Each row is a point on a landscape with many peaks, with its height.
From any point a climber steps to the highest of the 5 points nearest to it. It stops when none of these is higher. Distance is the straight distance between rows; heights are no part of it.
K751: [129  96 119 105 144 160 203 138 118 122 112  80 139  59 115 173 116 206
 117]  (h 237)
K939: [144  53 103 119 104 140 110 142  82 159 161 131 132 134  47 150 193  91
 122]  (h 157)
K206: [153 166 105  28 125 109  81 130 124  98 168 154 140 184 112 116 185 186
 122]  (h 269)
K693: [137 189 133 149 127  85 124 104 142 124  97 125 138 161 169 112  73 145
 175]  (h 402)
K657: [122 132 123 131 128 133 164 143 119 113 120 123 115  93 125 132 135 152
 142]  (h 21)
K652: [123 103 129 170 120 139  90 129 136 146 133 147 119 140 123 107 148  49
 104]  (h 94)
K415: [124 161 125 116 131  95 113 118 137 118 116 138 124 173 150 107 113 131
 141]  (h 338)
K446: [148 149 103  38 121 139  83 130 117 110 181 152 136 173  85 121 187 157
 117]  (h 312)
K822: [123 109 162 153 130 137  81 132 139 146 141 152 133 191 103 106 148  52
  92]  (h 297)
K172: [134 106 113  88 105 139  94 144  93 132 164 146 132 179  62 128 184 106
 115]  (h 397)
K598: [125 127 156 173 118 122  98 120 162 151 124 153 121 129 170 105 100  76
 130]  (h 136)
K224: [108 130 114 142 141 127 183 144 113 114 101 103 122  74 141 152 102 171
 144]  (h 99)
K357: [148  94 119  73 152 180 189 131 129 119 132  87 150  58 106 182 123 216
  99]  (h 325)
K642: [124 172 163 148 135  68  79 102 151 142 127 147 138 199 166  90 103  86
 134]  (h 197)
K965: [112 125 121 172 131 137 170 126 127 122  99 121 123  78 156 131 103 145
 146]  (h 609)
K980: [123 141 174 159 134 107  85 115 161 134 127 155 131 183 156  98 109  73
 111]  (h 201)
K670: [119 129 162 151 133 121  87 117 145 139 128 150 130 177 138 101 129  64
 111]  (h 302)
K389: [121  89 154 188 120 139 113 116 148 147 119 143 125 118 150 117 120  58
 122]  (h 284)
K709: [125 122 100  99 134 159 162 140 118 131 137 124 133  72 112 154 150 184
 123]  (h 138)
K414: [149 198 128 183 116  90 129 102 130 122 102  98 145 123 196 129  42 150
 189]  (h 498)
K826: [134 180 113  74 127 117 118 126 128  94 121 121 111 155 135 125 132 177
 144]  (h 188)
K723: [130 149 129  44 111 116  68 136 118 116 166 139 136 186  88 116 183 128
 117]  (h 382)
K926: [121 154 154 175 123  95  93 103 160 136 121 137 136 149 184 113  92  94
 148]  (h 273)
K646: [111  70 113 168 130 136 146 141 106 152 133 140 113  95 114 133 156  82
 118]  (h 564)
K46: [179 171 119  54 138 143 165 123 127 102 114  87 114 100 123 145  99 232
 123]  (h 235)
K554: [127 161 107 100 130 122 150 134 123 106 111 111 119 119 139 122 112 186
 145]  (h 3)
K797: [101  85 115 179 137 137 174 146 126 130 112 124 112  68 127 151 132 127
 148]  (h 135)
K362: [112 130 136 129 122 118 103 129 144 126 117 142 112 159 143 111 131  91
 122]  (h 558)
K104: [126 154 122 160 139 129 180 127 123 118  86  74 139  91 149 132  76 178
 146]  (h 41)
K706: [122 133 142 218 118 106 167 109 145 134 109 119 122  63 179 141  61 131
 164]  (h 196)
K512: [124 144 123 149 129 119 137 129 128 126 107 128 110 122 156 116 107 122
 150]  (h 110)
K747: [142 153 123  93 144 147 177 134 123 109 108  88 121  91 125 141 110 201
 124]  (h 156)
K312: [126  69 139 175 130 159 110 135 117 166 137 148 124 139  86 111 147  33
 100]  (h 184)
K307: [105  60 125 134 150 153 217 136 104 121 123  94 133  59 118 178 117 183
 130]  (h 175)
K283: [142 106 100  71 100 147 107 131  93 133 174 150 136 113  63 136 188 160
 124]  (h 123)
K127: [134 110 185 185 133 145  89 114 169 150 135 150 143 176 137 107 117  36
  87]  (h 588)
K328: [137 172 129 191 118 104 154 110 135 119 100 107 135  97 172 126  55 152
 167]  (h 335)
K698: [113 153 167 115 144  99  81 125 145 126 129 136 132 211 124 111 132  61
  95]  (h 162)
K581: [118  98 106 140 117 134 128 141 103 135 125 131 124 123 106 138 170  96
 132]  (h 186)
K786: [120  72 102 118 129 161 189 148 108 125 151 116 134  66  79 179 162 177
 135]  (h 560)
K425: [117  79 132 198 129 135 137 130 133 149 120 144 115  84 162 130 126  79
 140]  (h 342)
K678: [112 171 164  88 158  69  71 137 158 124 147 145 137 227 131  93 128  86
  94]  (h 105)
K300: [123 130 116  96 118 138  99 145 102 135 146 143 130 172 104 117 175 106
 118]  (h 568)
K829: [116 118  92 104 118 146 117 132 101 131 134 142 121 137 102 135 163 120
 126]  (h 285)
K152: [135  93 150 210 111 125 149 118 155 150 126 146 122  74 178 120 104  64
 141]  (h 533)
K67: [150 153  95  45 120 146 108 134 121 111 155 146 125 138  93 139 154 190
 129]  (h 134)
K873: [170 132 113  63 145 168 185 125 132 116 117  66 136  60 123 170  98 237
  99]  (h 490)
K525: [107 151 129  80 127 102  84 126 125 116 130 139 124 175 121  97 154 119
 123]  (h 387)

Call two points neighbours if one is among the 5 nearest of the other. Go from one point of each pair to the other, from neighbour to neighbour, staying as high as possible. Name the lowest point that can't be avoided.
K300, K414: K415
K300, K873: K826
K786, K873: K357
K414, K127: K670
K300, K646: K328
K965, K646: K425
K300, K362: K525
